The views of a scene show one set of named points, each view turned or mirrored, and shifted as a whole, with a little noise and some points left out.

Scene 1
View 1
q340: [  2  -1  -5  -6   4  -6  -4   8   5  -8  13  -9 -14   9   7  23  -3  -5
   4  -1 -15]
q318: [  6  -5   1 -13   3  -8 -11  10  10  -9  14  -2   0  19   2   8   5  -3
  13  -6   5]
q558: [  1  -7   5  12   6  -7   2   0 -16  -5   9 -13 -17   1  32   0 -29  -3
 -10 -25   1]
q345: [ -5  -4  -9  -1   6 -16  -9  -5  -3  -6  -1 -23 -18  -4  13  21  -1   6
  -5  -9   3]
q937: [ -5 -11   5   0   3  -9  -2  13   0  -1  11   5  -8   9  25  -3  -8  -8
  -7 -31  22]
q396: [-13   6  -9   0  11 -11   0 -13   7  -5   3 -12   0   2   3  26   4  13
   1   4 -11]
q664: [ -1   3  -5  -2   7  -6  -1   0   4  -8  13 -10 -11   7   5  25  -4  -1
   5   5 -22]
q444: [  8 -10   5 -17  -1  -3  -9  29  16  -7  22  16   0  27   5   0   5 -17
  14 -15  12]
q958: [ -9  -3  16   2   7  -4   7  -6  -4   0  19   7 -16  10  19  12  -4 -12
  -2 -13  -9]
q805: [  4  -8   9  -6   3  -8  -9   1  -2  -7  13  -5 -10  13  13   5  -1  -6
   5 -13   7]
q576: [-13   2  -5  14  11 -12   5 -14  -8  -4   0 -17  -4  -4  22  11 -18  14
 -12 -14  -1]
q70: [-14  -4   5   0   7 -11   1  -7  -1   0   8  -1 -16   2  16  15   4  -3
  -7 -16   5]
q314: [  3  -9  10   0   4  -9  -8  -1  -8  -6  10  -8  -7  10  19  -3 -10  -2
   1 -20  14]
q667: [ -6  -5   2   0   6  -9  -3   2   2  -4   8  -1   2  11  17   0  -5   3
  -2 -20  15]
q879: [ -3  -3   9   7   9  -5   2  -5  -4  -5  10   0  12  14  21 -10 -17   7
   0 -20  11]
q681: [-34  -3   2  14  12 -17   8 -21  -6   7  -4  -3 -11 -10  29  10   1  12
 -25 -30  21]
q601: [-10   7 -25   9   9  -8  10   7   3  -5   3 -18 -14  -6  14  33 -20   8
 -11   2 -29]
View 2
q805: [ 22   2  -1   4   5   1  -4  -9  -3  -6  -8 -14  16  -7   8   9  -4   6
  -7  11   7]
q314: [ 32   6  -1  -4   3  10  -9  -8  -3  -6  -7  -9  19 -10   8  13  -1   8
  -1   7  12]
q667: [ 26   7   4  -2  -5  10  -7  -8   2  -3  -6 -10   7  -9   7  14   7   5
   0  -2   4]
q558: [ 28   6  -8 -17   6  12 -18  -4  -4  -2 -20   5  33  -2   1  11  -6  10
   8  -8  12]
q664: [  1  -7  -7  11   7  -9   5   3 -15  -4 -24 -13   7   9  11  -2  -4   3
  -4  -8  -1]
q318: [ 19  -2   0  14  -4  -7   3 -10  -2  -4  -3 -23   2  -2  16   9  -3  -3
 -11  11   0]
q601: [  1  -5  -3   5   3  -4  -6   5 -14   2 -35   2   8  19   6  -3  -5   2
   5 -37  -8]
q681: [ 20  18  19  -4  11  30 -17  -1   2  -6 -18  10   6 -22 -15   5  23  27
   3 -25   0]
q958: [ -1   1 -13 -10   9  -4  -1   1   4  -4 -16  -9  19 -10  -6   3   8  12
  -6  11  -1]
q576: [ 21   7   3  -4   5  17  -8   3 -15  -6 -26   2  11   0   5   4   7  15
  11 -27   9]
q345: [ 21   2  12  17  14   8 -11  -5 -15  -5 -21  -2  11   0   6   0  -8  11
  -5 -17   3]
q444: [ 17  -1  -4   6 -14 -14  -2 -18  17   3   9 -25   5  -6  12  17  -4 -12
 -15  25  -7]
q340: [  6  -6  -5  12   6 -11  -1  -3  -8  -2 -19 -12  11   8  10   1  -9   0
  -8  -3  -2]
q396: [  6  -1   6  17   6   3   6   4 -18  -7 -23 -13  -8   3  10  -4   9  10
  -2 -20  -1]
q70: [ 11   5   6   5  11   7  -8  -3   0  -5 -14  -4  10 -11  -5   2   6  15
  -7  -4  -2]
q937: [ 28  10   4  -8  -4   9 -17 -13  13   1  -1  -4  18 -14  -2  16   2   4
  -4   5   0]
View 3
q314: [  0   5  19 -10  -6  14  -4  19  -6  -1  -1   2 -19   2  -5  14 -11   1
 -11   3  18]
q937: [ -8   6  21  -7 -10   0   5   9  -8  -9 -11  11 -22  -1 -13  14  -7   2
  -9  -4  25]
q805: [ -5   3  15  -9  -8  16  -5  10   2  -4   0  -4 -15   7  -6  12  -2   6
  -1   2  18]
q681: [ -9  -9  43 -28 -12   5  10 -15 -33  -4  -3  22  -4  -7   7  18 -17   2
  -7  24  18]
q558: [-11  -1  13  -5  -2  23   5  18  -7  -6  -5  15 -18  -8  -3  25 -31   6
 -13  13  15]
q958: [-15   9   4 -13  -7  17  -3  -8   2  -2   1   0 -11  -2  -4  19  -3  19
  -7  16  17]
q879: [  1  12  15 -13   0   4   2  14  -8  17   1  15 -20   0  -4  21  -9  -1
 -14   4   9]
q396: [ -5 -14  22 -17  -5  22  -3  -6   4  19  10   4   5  14   8  15  -1   7
  20  16   1]
q345: [ -5 -19  30 -12 -10  29  -1   9  -3  -3   1   3  -2   9   6  12 -16   3
  14  11  12]
q70: [-11  -4  23 -17 -11  15   0  -8  -7  -6   0   2  -7   2   0  14  -5  10
   3  12  18]
q318: [ -1   2  14  -7  -8  13  -8  12  13   8   3  -8 -14  17  -8   8  11   3
  10  -9  14]
q601: [-21 -26  11  -3   1  33  10  -3  14  12  -1  19   7   5   2  25 -23  13
  28  18  -3]
View 4
q558: [  0  18   4 -18 -10  13 -29   5  28   5  12  13  -9  -4   8   6  13  15
   2  -2   9]
q444: [ 10   5 -22 -13  14 -13  -3 -18  -5  -1 -13 -22  -6  -4  11  -6  -4  -9
  11 -15  -4]
q345: [  5  -3   6  -2   2  19   2  -4  30  17  10   8 -17   1   5   5  15  -1
 -15   6   3]
q667: [ 11   6 -14 -17  -9  -1 -11  -1  14  17   0  -2 -10  -6   0  -5   5  -5
   3   6   1]
q318: [ 10  -2  -8 -10  10  -5   4 -16   9  10  -3  -9  -1  -6   7  -2   5 -13
  -3  -8  -5]
q681: [  4   7  -8 -10 -27  20 -10   7  35  32   8  18 -36  -1  -6  -8   5   7
   6  35  10]
q70: [  1   6  -4  -4  -5  10  -2 -13  24  18   3   9 -23  -4   6  -5   3   3
   5  11   4]
q576: [  7   2   5  -8 -19  14 -16   4  31  22  12  20  -9 -10  -3   7  14   7
 -13  14   7]
q879: [ 11  12  -9 -25 -18  -6 -23   2  17  18   4   5   3 -12  -1  -4   8  -2
   4   4   2]
q958: [ -3  13  -1  -5  -6   2 -12 -26  21  12   2  15 -13 -12  12  -4  -2  10
  13   3   2]
q340: [  3  -4   5   6   8   5   0 -22  15   5   2   5  -6  -9  10   9   6   3
 -11  -7   0]
q664: [  4  -7  10   9   3   4   1 -26  18  10   4  13  -2 -15   8  10   6   3
 -15  -4   0]
q396: [  9 -12   6   7  -7   6   9 -19  23  25   5  16  -6 -14  -2   5   7  -5
 -19  12   0]
q805: [  5   9  -3 -16   6   2  -6 -13  20  11   3  -2  -7  -2  11  -4   8  -5
   3  -5  -2]
q601: [  4 -13  13  22  -8  16  -8 -10  18   6   6  21 -10 -15  -1  23   8  18
 -28   4  11]
q937: [  5  14 -17 -20  -5   4 -19   4  14   8  -1  -6 -20   2   5  -5   3   3
  13   3   5]

In a view up to two points have been moved. Name them for each view, in the order of its rows, or write none.
view 1: none
view 2: q601, q958
view 3: q805
view 4: q667
